The views of a scene show one set of named points, each view turned or mirrored, and shifted as a whole, with a little noise and some points left out.

Scene 1
View 1
j204: [ 13 -38  27 -16   8   3 -11  37 -17  -1  45  27   1  28 -23 -10 -45 -11
  21  10 -18  13 -12   5 -14  -3   4  27  -2  -3 -13   8  14  50  -1  -5
  -6 -29  18]
j451: [ 12 -15 -21 -38 -15  10   7  23 -36  22   1  -5 -35  23   4 -16  14  -7
 -18 -20 -41 -25 -18   8  20 -27   8  34 -56  -1 -26  -4 -17   7  15  -2
 -33  -2 -18]
j111: [ 14 -30   8 -26  -5   7  -1  16 -22   0  26   3 -12  18  -9 -10  -9 -11
   4  -4 -25  -4 -11   3   1 -18   7  32 -15  -6 -13   8  -2  32  12  -4
 -17 -20   1]
j842: [ 22 -29 -19 -27 -18  15  10  -9 -35  18   8 -45 -27   6  10  -5  33  -6
 -24 -27 -47 -25  -7  18  13 -45   9  46 -41 -18 -20  16 -13   9  33  -6
 -40  -6 -35]
j986: [-20 -14   2 -12 -11   6   0  10 -24 -18  23  -9  -2  12 -17 -19  -7 -18
   3  13 -28   4  -1 -14  -4 -23  -3   9  -3 -12  15  50 -18  35   9  -7
 -13 -14   5]
j649: [ 21 -44  21 -18  -4  10  -2   2 -16  -7  38 -18  -6  11 -11  -1 -11  -9
   8  -1 -20   0  -5  11 -11 -25  10  37   5 -18  -5  25   4  42  21  -7
 -11 -28   5]
j674: [  9 -19 -30 -41 -19  15   9  18 -38  18  -5 -41 -42  10   8 -19  24 -12
 -24 -21 -45 -36 -14  10  19 -45  14  31 -61 -17 -15  26 -33  -3  25  -5
 -32   5 -22]
j396: [  2 -22  31   0  -1  -3  -4   6 -11 -16  49  38  18  25 -27  -3 -28 -12
  18  11 -16  29  -6 -11 -13   8 -12  29  23   8  -5   0  21  62   0  -5
 -14 -36  10]
j900: [ 27 -40 -10 -11 -10  10   6  -1 -33  26  25 -28 -18  11   0   1  19  -4
 -16 -28 -51  -6  -7  20   3 -34   7  53 -30 -12 -26   6   7  21  25  -2
 -41 -13 -36]
j655: [-20  15 -11 -37 -20  -1   6  28 -28  -7   0  36 -16  32  -6 -26  -1 -16
  -5   4 -24  -6 -19 -24  21  -1  -9  12 -35  17  -9  -5 -24  22  -7  -6
 -25 -11   8]
j911: [ -4 -18 -32 -24 -19  13   8  10 -38  17   0 -39 -28  10   2 -18  27 -13
 -27 -18 -52 -24  -7   5  17 -44   6  24 -49 -16  -8  35 -28   2  22  -6
 -38   3 -27]
j152: [ 30 -68  17  -2  -4  20   1 -18 -22  -1  44 -73  -5  -8  -5   7   9  -9
  -2  -8 -37  -6  11  28 -20 -54  17  44   6 -43   5  61   1  36  43  -5
 -16 -22 -19]
j178: [  8 -31  -9 -41  -3  11  -3  42 -33  10  11 -14 -31  19  -7 -25 -15 -14
   2  -2 -28 -26 -16   8   3 -33  18  18 -45 -14  -7  31 -24  15  13  -5
 -12  -4   8]
j156: [  2  -8   9 -37 -16   7   5  10 -18 -18  14  14 -14  23  -5 -15  -5 -11
   5   4 -12  -9 -15 -11   8  -9  -1  22 -12   4  -4   3 -14  34   9  -8
 -12 -22  12]
j480: [ 26 -48  13 -31  -1  13  -2  20 -21   1  30 -21 -20  14  -6  -9 -16  -8
   7  -3 -19 -16  -9  17  -8 -30  18  34 -19 -18 -10  23  -6  30  23  -6
  -6 -20   6]
j378: [-21  10  12 -32  -5  -7  -4  46 -17 -16  21  76   0  45 -23 -28 -41 -17
  18  20  -6  15 -24 -29   6  22 -12   5 -11  26  -6 -11  -6  46 -23  -5
  -8 -25  29]
j437: [  3 -33   6  -5  -7   8  -1   1 -23  -4  32 -17   1  12 -15  -7  -4 -15
  -1   1 -34   6   0   3  -8 -25   2  29  -3 -15   0  37  -3  37  15  -6
 -22 -20  -8]
View 2
j378: [ -5 -21 -14  33  20 -29  20  17  21   6  -7  31  -5  48 -45 -34  40  26
 -16 -27   3  21   6 -21 -12 -19 -33 -21  16 -29 -10 -35   0  32  29  -3
 -46  33  42]
j986: [  0  -9  -5  -6   6 -22 -15  45 -24 -32  21  16   1   1 -13 -28  14  10
   7 -18  26  10 -18   0  19  -2 -15 -49   2  13  11 -21  44   1  17  -8
 -25  16   5]
j111: [ -6  -5  -4   0   2 -19 -22  25  -5 -15  16  -7   9  27   0 -26  10   1
   5  -1  18   8  -3   0   5 -22 -13 -13  21  -4   7  -5  33 -19  21  -3
 -12   9  20]
j655: [ 14 -28   1  29  15  -8   0  14   0   7  11  23 -10  29  -1 -24  31   2
   5 -16  -1  21  -1 -14  -2  -4 -18  -7  14  10 -11 -38   1  12  27 -24
 -29   7   3]
j842: [  6 -14  10  -4  -3   0 -49  21 -30 -20  34 -18   4   9  49 -16  -9 -30
  31  15  16   7 -10   9  14  -8   8   3  26  39  10  -2  37 -50  25 -24
   3 -24 -22]
j156: [  2  -2   2  16   6  -9 -14  36   3  -5  10   9   2  35   0 -29  11  11
   2 -13   5  16  -9 -11   9 -14 -17 -20   6  -2   7 -25  23  -6  15 -11
 -18  10  19]
j900: [-12 -15   1   2  -3 -17 -50  17 -29 -24  30 -21   9  16  37 -14 -16 -31
  32  18  15   7  -8  10   7 -20   7   4  42  21  14   8  36 -55  29 -14
  -2 -25  -1]
j437: [-13  -8  -6  -6   4 -29 -28  39 -26 -34  24   2  10   5  -3 -25   1   0
  14  -6  26   5 -16   4  14 -14 -10 -36  20   4  18  -4  47 -20  22  -3
 -19   5  15]
j911: [ 15 -34   7  -8   5  -2 -33  12 -38 -20  34  -1  -5  -9  28 -14  14 -24
  25  10  24   8  -7   7  13   7   1  -8  23  48  -3 -10  33 -21  33 -27
 -10 -15 -31]
j480: [ -3   7   3 -23  -4  -6 -31  32   0 -17  22 -18  12  22   0 -26   4   2
   0   6  34   4  -2   3  10 -29 -12  -9  12   1   8  10  46 -29  14   3
   3  16  10]
j152: [-19  16   0 -39 -13 -22 -59  57 -41 -55  37 -23  23  -6  16 -24 -26  -7
  19   9  46  -4 -24  18  31 -21   3 -42  13  15  34  21  80 -56  13   6
   7   1   4]
j674: [ 27 -21  16 -12  -3  18 -38  12 -24  -6  34 -12  -4   0  43 -16  13 -26
  21  12  22   8  -4   6  15   1   2   9  11  53  -5  -8  28 -29  25 -32
   6 -14 -42]
j204: [-19  -4 -15  -4   6 -36  -9  25   5 -19   6  -2  16  33 -38 -30  17  18
 -10  -4  32   4   5  -1  -3 -35 -22 -19  23 -32   7   5  36  -9  24  14
 -21  30  43]
j649: [-14  10  -4 -13  -4 -23 -32  45 -10 -28  18 -12  16  23  -5 -29  -7   7
   3  -1  27   5 -12   2  14 -28 -10 -28  14 -10  21   5  50 -32  12   5
  -8  15  26]
j396: [-34  -3 -21  25  11 -54  -9  40  -2 -26   1  12  13  39 -34 -33   2  19
  -2 -17  12  12 -11  -7  -1 -30 -21 -41  32 -40  20 -12  33  -7  23  11
 -38  23  62]
j451: [ 15 -24   9   5   3   6 -29   1 -11   3  24  -8  -3  20  30 -16  18 -21
  17  12  11  12   6   1   0  -9  -2  17  26  29  -9 -10  14 -25  29 -25
  -4 -11 -17]
View 3
j437: [  8 -18  21 -12  42 -19 -28  -1 -11 -11  40   7   9 -21  10   1  -4   3
  30  24  10  22 -16 -27  -3  -7  12  -2  38 -13  13   5  37   3   9  31
   7   5   0]
j480: [ 13   7   6 -24  24  -9 -28  -6 -15   1  30  -1  10 -16  -7   1 -10  -5
  27  27  25   7 -14  -8  -6 -28   9 -14  33 -23  -2   4  14  30  11  21
   1  19  15]
j451: [-20   1  -2 -29  12  16  -9  17  -9  -4  63  13   4 -17   3 -14  15  21
  10   5  10  -5   8   0   9 -30  19   2  27  11 -15 -13 -10  38  -4  10
 -13 -25  -6]
j649: [ 22  -1  11 -20  32 -24 -35 -10 -16  -1  28   3   8 -21  -1   5 -17  -5
  34  32  24  19 -18 -24  -9 -12  11  -5  27 -23   8   3  32   6  10  24
   6  22  14]
j204: [ 25  14   9  -6  30  -8 -24  27 -23   6   5   0   7 -28   6  39 -34 -12
  25  26  23  21  -6 -33  -3   2   7 -28  52 -47   2  -4  49  11  -7  17
  -9  10  13]
j178: [-11   0   5 -16  34  13 -13   8  -9  -4  41   1   9 -20  -4   1   5  -9
  21   7  11  -2 -12   8   7 -35  14 -19  44 -15  -8  12   2  56  16  21
  -9  -2  -4]
j378: [ 18  16 -13  13  43   4 -17  53  -8  10   5   1  -7 -55  17  79 -35 -10
  37 -12  15  20 -14 -34  18  30  26 -40  45 -53   0 -15  61  22 -21  -2
 -53 -27 -24]
j655: [-12  -1  -9  -5  37  10 -10  36   2  -3  47   8  -7 -43  16  30  -2   9
  28 -16   4   8 -10 -13  20   4  33 -15  30 -11  -6 -13  22  34 -13   2
 -41 -43 -32]
j986: [  1 -27  18  -1  61 -13 -26   1   2 -17  41   4   4 -35  12  14   0  -7
  39  10   4  21 -33 -20   4  -3  23 -11  40 -14  17  15  41  20  19  28
  -8  -4 -20]
j842: [-15 -14  11 -41  13  -7 -19 -13  -9 -11  77  14   7  -6   1 -43  23  28
  18  23  10   2  -1  -7  -6 -35  17  21  14  25  -5  -9 -11  16   8  24
  13  -7   2]
j674: [-28 -14   5 -33  22  13 -11  -2  -2 -14  77  10   6 -12  -2 -38  29  18
  14   4   6  -8  -6  11   5 -46  22   8  24  20 -13   1 -20  50  14  21
  -3 -19 -10]
j111: [ 10   4   5 -19  26  -7 -24  12 -15  -1  36   4   3 -25   2  11 -11   3
  26  18  19  13  -9 -21   1 -10  16 -10  30 -19   0  -5  25  17  -1  17
  -9   1   3]
j152: [ 16 -23  31 -30  38 -38 -41 -41 -15 -14  46   7  19  -3  -7 -36   0  -2
  32  49  21  23 -25 -19 -21 -33   5  11  26  -2  18  17  20  -3  34  46
  40  44  26]
j156: [  8   4 -10 -12  34  -9 -27   9  -2  -1  38   4  -5 -39   6  25 -11   5
  40   1  18  12 -21 -17   8   0  29 -10  17 -17   1 -10  27  21  -1   9
 -27 -12 -14]
j900: [ -7  -8  18 -35   9  -7 -18   2 -19  -9  61  16  11  -3   5 -31  10  26
   8  31  12  11   9 -24  -8 -26   9  15  26  11  -4 -16   5   2  -2  25
  17  -2  14]
View 4
j655: [ 12 -15  -6 -10   7   2  23 -16  14 -23   6 -24 -18 -11  30  26  11   2
  -4 -25 -11 -22  -3  20  23  24  40  10  13 -17 -23  24  11   5   4  26
  -3 -17 -15]
j204: [  9  19  -1  -4  35  25   6  17  20  -2  18  20  -1 -14  18  13  22  25
   3   5  43  11   0   0  13   3  40   6 -22 -20 -42  24 -19  16   3  70
  28  12  -6]
j396: [ 21  19 -10  12  52  41  33   5  20  -3  27  10  -9  -8  20  15  19  15
  12   9  51   3 -18  19  19   6  63 -25 -25 -29 -51  32 -16  10  12  66
  29  15   4]
j480: [  3  27   7  -1  13  31  -5  14   2  -7   2  16  16  -3   9  11  10  26
  -7  14  24  12  -1 -29 -13   3  28   1 -20  19 -12  13 -10  23   5  33
   3   4 -22]
j156: [ 11   2  -2   4  19  18  22  -4  10 -17  12  -4  -9  -5  25  22  15   9
   2  -5   9 -14  -9  11  15  23  51  -8   0  -1 -21  22   4  15  13  36
   4  -9 -12]
j649: [  8  31   4   9  28  44   6  11   2  -4  10  17  10   1   4  10   9  20
  -3  23  38  12 -16 -19 -10   2  40 -21 -25  17 -21  20 -10  18   8  33
   7   7 -14]
j111: [  8  17  -1   0  19  30  12   2   8 -11   6   3   3  -2  16  13   5  18
  -3   0  19   6  -4  -9  -2   3  34  -3 -12  -3 -22  18  -7  12   4  30
   3   2 -15]
j900: [ 11  34 -12  -1  11  47  16 -11  -5 -10 -10 -21  21   9   5   7 -22  19
 -15 -10  19  25  -3 -34 -35 -18  22 -15 -20  -3 -11  10  -7  -3  -4 -15
 -14  12 -26]
j911: [  1   5   2 -22 -16  29   0 -19  -4 -20 -14 -36   8  -2 -12  16 -17   0
 -28  -4  -6   1 -12 -31 -12  -5  10 -12  -9   7 -10   8  16  -5 -16 -23
 -22 -13 -31]
j451: [  6  10  -7 -14  -6  17  10 -14   1 -19 -14 -27   9   0  21  14 -10  18
 -13 -30 -13   4  11 -20 -18   2  19  16   4  -2  -2   9   4   2  -6 -11
 -20  -6 -29]
j178: [ -5   5  14 -20  -9  11 -16   6   5 -13  -7   0   6 -11   5  16   9  15
 -19  -2  -1   0   2 -26  -2   8  13  17  -7  16 -11   9   4  15  -8  26
  -4 -11 -26]
j674: [ -1  10   5 -18 -23  21  -5 -16  -8 -22 -20 -27  14   3   1  17 -16  10
 -25 -12 -21   2   0 -38 -25   1   6   4  -1  25   8   4  18   6  -9 -28
 -30 -14 -40]

In a view up to two points have been moved. Name them for each view, in the order of its rows, or write none.
view 1: j911
view 2: j900
view 3: j378
view 4: j156

Scene 2
View 1
j414: [ 19  -5  51  -2  11 -55 -13   2  33  12 -24   6 -24  24  -4 -10  31  18
  -4 -15  24 -25   3  -3 -15   4 -24 -18  11  12 -19 -21  -8 -14 -13   1
 -18   8 -34]
j811: [ -6  14  13   6   3 -30 -28   2  10   1   0  10 -22   9  22  -1 -20  34
 -21 -44  19  -4  -8  -3   6 -19 -40 -14  20   7 -18  -1  -8 -34 -28   3
 -24  59 -27]
j125: [  4  -2  23   0  -5 -28 -10 -24  14  -6  -8  17 -16  -1   2 -12 -13  33
  -5 -33  33  -4 -11   0  10  -8 -34  -1  28  32  -9  -6 -15 -37 -18   3
 -31  46 -43]
j343: [  2  23  12  -7  12 -61 -11   9   1  16 -32   3 -23  18 -17  16  37  17
 -30 -36  19 -19  26 -27  -3   5 -18 -26  12   8 -18  11 -15 -17 -20  -7
 -17  14 -26]
j688: [  0  27   9  -1   3 -38 -16   7  -2  18 -27  -1 -21   9 -20  14  27  19
 -38 -43  19 -15  24 -30   1  10 -14 -30   3   8 -10  10 -18 -11 -26 -12
 -17  27 -21]
j260: [ 23 -10  38  -7 -15 -25  14 -45  19   5 -34  17 -13  -7 -55 -14  29  17
   0 -13  45 -15   8 -14   7  28  -5  -3  18  56   7  -7 -24 -14  -3  -9
 -33   9 -53]
j623: [ -9  20   5   0   6 -43 -25   7   4   1  -7   9 -23  10  23   5 -11  31
 -25 -49  19  -5   0  -7   3 -21 -42 -15  21   3 -22   8  -9 -39 -29   0
 -21  53 -27]
j621: [ 27 -14  48  -3 -12 -24   9 -40  27   6 -34  14 -14  -4 -54 -17  30  16
   1  -8  41 -17   5 -12   3  30  -2  -7  15  51   5 -15 -22  -7  -4  -8
 -31   7 -50]
j400: [ 20  -1  50 -11  -6 -55  -6  -4  29  13 -38  -1 -30   2 -16  -8  27  11
 -10 -29  38 -18  16  -9 -15   9 -13 -24   0  16 -26 -12 -14 -15  -2 -13
 -19   9 -35]
j189: [ -1  21  14   2  23 -59 -23  20   7  13 -16   3 -21  29   6  13  28  23
 -28 -32  10 -22  14 -18  -6  -9 -31 -25  15  -3 -20   4 -10 -19 -30   2
 -16  21 -23]
j929: [ 12  18  28  -4 -17 -22 -10  -8   9  23 -37  -8 -24  -8 -41   4  21  13
 -30 -41  32 -10  22 -27  -2  26   0 -33  -8  20  -9  -1 -20  -1 -13 -22
 -20  26 -25]
j245: [ 11   3  39  -4  -4 -38 -12  -5  20  11 -24   3 -25   3 -11  -6  12  20
 -15 -32  31 -14   9 -11  -6   6 -19 -21   7  16 -17 -11 -14 -17 -11 -11
 -22  27 -32]
j221: [  8   2  35  -8 -15 -38 -12 -13  20   3 -22   5 -29  -7   1 -11  -8  23
 -10 -42  40  -4   1  -2  -3  -5 -25 -16  10  20 -22  -7 -13 -31  -6 -10
 -24  39 -37]
j442: [  8   6  38  -5   3 -58 -20  10  23   8 -23   1 -30  12  14  -4  11  20
 -13 -36  26 -15   6  -4 -15  -8 -29 -22   8   1 -33  -9  -7 -25 -13  -6
 -18  27 -27]
View 2
j221: [ -9  -2  19 -28  24 -11   8  -6   2 -16   7  11  13 -25  21  35 -15  -1
 -11   5  -8   4 -21   6   3 -12  -9  -3  35 -14  10  18  -8  -1 -13 -13
 -26  23   5]
j245: [  4  -2  12 -28  17 -15   4  -1  -7 -26   5  -2  14 -19   6  38  -2   6
 -13   8 -11  -6 -25   0  -3  -8 -10   0  36 -15   6   8 -11   4   2  -3
 -10  18   3]
j442: [ 12 -19   6 -35   5 -21   1  -9  -9 -22  10  19  20 -15  11  36  -5  13
  -8  11  -3  -1 -12  -7  -8  -3  -5   4  25 -12  -1  11   8   6  -7  -1
 -10  15  20]
j414: [ 27  -4   2 -35  -2 -21  -6  10 -12 -31   8  -7  23 -28 -11  40  -4  11
 -14  11 -13  -9  -6  -7  -3   0  -3  13  39   1  -1   6 -10  12  -9   4
  -1  10  17]
j929: [ -4  10  16 -20  31 -10  10  -6  -7 -33  -1 -21   5 -11   3  45  16   7
 -16   6 -14 -16 -54   6 -12 -12 -18 -12  41 -36  16  -8 -21   1  32   4
  -3  20 -13]
j621: [  5  38  21 -28  27 -10   2  30  -5 -39   4 -47  15 -47 -22  46 -10 -10
 -27  -2 -29 -14 -32  12  10  -8  -8   8  62  -4  22   2 -49   2  -2  -5
  -7  19  -8]
j260: [ -2  44  24 -35  34  -9   5  36  -1 -48  13 -47  16 -52 -19  43 -18 -20
 -31  -7 -29 -13 -35  11   9  -2  -1  11  60  -2  32   8 -44  -1  -5  -7
 -13  23  -1]
j688: [  2   4   0 -25  29  -8   4 -17  -3 -46  -1  -1   4  -3  12  34  11   4
 -11   2  -2  -8 -50 -11 -23  -1  -6  -7  23 -29  24  -4   3  10  34  11
   4  12  11]
j400: [  9  -5  22 -41   2 -25   7  12 -13 -30  19 -10  21 -24  -7  46   4  12
 -22  10 -13 -17 -22   2 -10  -3  -9   1  40 -19  -1   0 -14   3   1   0
  -9  18   2]
j811: [ -1 -11 -11 -16  32  -1  -2 -30  10 -17 -11  32   7 -12  38  20 -24  -5
   6   6   3  21 -19 -10   4 -10  -6   3  20  -6  14  22  10  10 -10  -8
 -16  14  25]
j623: [ -4 -13  -6 -26  32  -5   3 -31  10 -25  -3  37   8  -7  39  19 -20  -5
   1   4   8  17 -25 -15  -5  -4  -2   0  13 -12  20  21  20  10  -2  -6
 -17  16  30]
j343: [  9   1   3 -39  19 -16   6  -5  -8 -54  11   1  13  -6   5  33   7   3
 -18   0  -2 -12 -44 -18 -26   9   0   0  21 -23  23  -2  11  10  28  13
   2  12  23]
j125: [ -6  12   5 -24  35  -1   1  -5  11 -22  -3   8  11 -33  22  26 -35 -16
  -8  -1  -9  16 -18   2  14 -10  -2   6  39   1  23  26 -11   3 -21 -15
 -23  20  18]
j189: [ 20 -10 -13 -30  12 -14  -4 -16  -6 -45   1  16  14  -2  11  26   2   6
  -7   6   3  -2 -26 -25 -22   9   2   7  15 -13  13   3  19  18  16  13
   7   7  35]
View 3
j260: [ -6   0 -10 -16  16  17  40 -46  -3   0 -31 -28   4 -28 -15 -30   9  -6
   4  21 -24 -50 -21  -4 -15  40 -22   5  10  -9 -27 -18  21  14 -18 -24
  39  -9 -33]
j442: [ -1 -22  13   8  32 -12  36   2   3 -27   7 -18   8   6  36 -20   2 -13
 -18  10   0   8 -14  14 -12  17 -40 -37 -16   0  17   9  30  14 -22   9
   1  -6   3]
j929: [-18  10 -16  -4  13 -22  54 -12  14  -8 -31 -16 -11 -29  13 -15  14 -10
 -29   7  -3 -19 -27  14 -28  18 -37 -13 -20 -19 -20 -28  31  -4  -6 -10
  14 -17 -17]
j811: [ 20 -19   9  35  11 -10   8  -3 -19 -44   2 -21  11  11  -4  11   1   5
  -6  17   0  13 -11  21 -11   6 -38 -32  -5 -27   3   1  36   9  -3   7
 -12 -25  16]
j621: [ -8   6  -8 -20  13  14  46 -41  -7   1 -28 -29   5 -19  -8 -32  10 -11
   0  18 -25 -49 -21  -3 -12  39 -12   8   3 -10 -24 -21  21  20 -17 -20
  42  -9 -30]
j688: [  3 -10  -1  -7  13 -22  34   7  17 -17 -27 -16 -11 -29   7 -11   6  -3
 -26   1   5  -2 -21  15 -34   8 -41 -47 -26 -20 -12 -18  35   3  -6 -12
   1 -18  -6]
j125: [ 17 -16   4  26  13  11  11 -27 -23 -35  -2 -26  16   5 -17  -2   2   7
   9  23 -10 -11 -12  13  -6  21 -34  -8  12 -19  -9  -1  29  12  -7  -5
   8 -22  -2]
j221: [ -1 -11  -3  27  23   1  31 -23 -10 -30   1 -19   9  -1  11  -6  10  -2
  -7  19  -5  -7 -17  15  -6  23 -45  -6   4 -11  -4  -1  32   0 -13   4
   8 -15  -7]
j623: [ 23 -26  11  31  18 -11   6   2  -8 -42   1 -17   8   0   0   6  -1   7
  -9  12   7  18 -11  22 -17   5 -49 -44  -7 -21   5   3  36   5  -4   2
 -14 -24  12]
j245: [ -7  -6   1   5  20  -6  38 -13  -2 -20  -9 -20   4  -5  17 -17   7 -11
 -15  13  -7 -12 -18   9 -13  22 -32 -17 -10 -10  -3  -6  31  10 -15  -1
  12 -11  -7]
j189: [ 16 -25  19 -10  21 -16  23  17  10 -25 -10 -21   0  -7  15 -16  -5  -9
 -19   2   2  11 -14  10 -29   9 -34 -64 -26 -12   9  -1  34  21 -14  -4
  -4 -12   7]
j343: [  9 -24   9 -16  25 -15  32   5  21 -16 -21 -17  -6 -29  14 -24   1  -4
 -21   1   3  -2 -17   8 -35  14 -44 -56 -21  -7  -3  -7  33   9 -17 -14
   5 -10 -10]
View 4
j623: [ 24  15  16  48 -10  23  15  -7  -7   2   6  11  -9  -9   9  34  13  34
  16  20  14  -8  30 -27  16  -3 -22  20 -13  -9   3   6  18 -33  -7  -8
  32 -13 -31]
j125: [ 43  -1  30  45 -12  17  22   4 -14   8  15  23 -11 -27   8  40  18  21
   0  17 -26  14   9 -15  -1 -25 -24  25   8 -27   6  11  -2 -23   5 -10
  32 -12 -16]
j245: [ 10   0   9  42   0  16  -1   2   4  -5  21   9  -5  -9   3  18 -11  15
   6   7 -30   9   2 -10   3 -39 -26  20  16  -9  -6   3  19 -14 -13 -19
  26 -22  -6]
j688: [  3  21 -10  31  16  11   0   4   8  -1  28   0 -13  -1  15   4  -2  13
   4   3  13  -3  18 -11   7 -24  -4  25   9  -2 -15  -2  40 -13 -10 -16
  31 -23   0]
j221: [ 29  -3  17  52 -10  21  11  -1   3  -1  10  14  -4 -17   1  32  -5  22
   3  16 -30   8   3 -17  -4 -33 -29  20   9 -18   5  19  13 -17 -16 -12
  33 -18 -16]
j189: [ -8  23  11  37   7  14 -11  -1  -6  -7  28   2 -11   3  12  10  -3  26
  26   8  12 -11  25 -21  27 -18 -20  18   1  -2 -10 -18  23 -29   1 -23
  17 -22 -22]
j414: [ -6   0  24  42  -1  10 -19   3 -10 -11  32  10  -5  -7   0  13 -18  17
  20   8 -41   7  -4 -13  21 -48 -35  14  21 -11  -8 -20   4 -20   4 -29
  11 -22 -10]
j400: [ -1   2  12  44   6  11 -15   3  14 -15  27   4  -5  -5  -3  11 -25  13
  10   7 -41   7  -8  -5   0 -57 -30  17  22 -11  -3   2  17  -7 -14 -26
  25 -28  -9]
j260: [ 29   0  18  25  19  -2   3  23   6   4  45  17 -21 -30   8  11   5  -9
 -19   2 -50  35 -14  10 -16 -68 -14  27  42 -35  -3   8   1   2  12 -20
  33 -23  18]
j343: [ -6  26   2  34  22   7 -13   5  14  -6  36  -2 -18   1   9   0  -6  15
  16   5  11  -7  18 -11  11 -34 -10  18  11  -7  -8  -5  28 -13   0 -23
  28 -27 -13]
j811: [ 31   5  20  48 -21  25  21  -7 -20   6   5  16  -5 -13   9  40  12  35
  12  19  -2  -1  26 -26  17   0 -23  23  -9 -10  -1   3  17 -35  -7  -8
  28 -11 -24]
View 5
j688: [ 15  15  15 -16  17 -23 -13   3  27   4   8   2 -14   5 -14  -3  17  10
 -19  27   2  -1  30  21   0  17  11   4  18 -27 -28 -13  -5   3   1  -8
   1   8  22]
j260: [ 27  16 -14   1  -1 -28  -1  28  21  32  12 -18  38 -13 -25   7  36 -35
 -11  31 -20   8  19  35   4 -17  18   3 -28  -9 -35  25  34   8   2   1
  35 -15  -2]
j414: [-10  19  14 -14   5 -14  -6  30  19   3 -11  -1  -8  -8  -8  -1  41  -2
   9  32   6  -3 -14  20   6  -3  -1  -6 -10 -13 -27  17  13 -17   3  -4
  19   9   0]
j621: [ 25  15  -7  -4   1 -20  -3  36  26  32   3 -13  38 -12 -22   5  36 -38
  -7  29 -18   8   6  31   7 -20  14  -5 -29 -11 -33  28  32   2   7   1
  35 -19  -7]
j125: [ -9  37  -7   1   8 -35   9   2   1  -3   9  -6  -9 -11 -35 -14  23  -9
  23  24  10 -31  14  34  15 -15  24  13 -27  20 -34  12  24  17  -6 -11
  17   2  17]
j400: [ -4   8  10 -13   8 -10 -14  24  21  15  -6  -3  11  -2  -6   5  49   0
   1  24  -8   2  -8  15  -3   0   7   7  -6 -13 -10  19  10  -3  -2   3
  24  22   2]
j442: [-23  20  17 -13  10 -16  -9  10  12  -5  -6   3 -22  -3 -10  -6  40  15
  15  26   9 -16 -10  15   3   4   7  11  -2  -4 -16   9   3  -4  -6  -3
  14  27  12]
j221: [ -5  21   0  -4  12 -21  -4   3  12   7   5  -3   3  -5 -23  -6  34  -2
   8  16  -4 -19   9  23   0  -8  24  20 -14   9 -13  11  10  20  -8  -2
  20  18  15]
j189: [-13  22  21 -19   9 -27 -11   8  16 -16  -2   1 -37   1  -8  -8  28  27
   1  38  19  -6  13  22   7  20  -4   0  15 -23 -39  -8   1 -19  -3  -9
   1  18  19]
j245: [ -3  19   8 -11  12 -14  -6  14  19   7  -2   0  -3  -4 -17  -1  33  -2
   4  20   0 -10   1  19   1  -4  13   5  -7  -5 -17  10   6   3  -1  -5
  16  12   8]
j929: [ 30   4   7 -15  18  -9 -15  11  36  22   4   2  12   1 -17   2  19 -12
 -23  11 -15   4  20  16  -4   1  21   1   6 -22 -12  -2  -5  15   5  -5
   9   0  12]
j623: [-22  35  10 -10  17 -34   1 -13   2 -23   8   1 -40   0 -25 -18  17  24
  17  25  21 -33  19  24  10   7  18  16   2   8 -31 -10   0  12 -10 -12
   0  23  29]

In a view up to two points have been moved. Name them for each view, in the order of its rows, or write none.
view 1: none
view 2: j260
view 3: j442
view 4: none
view 5: j414, j221
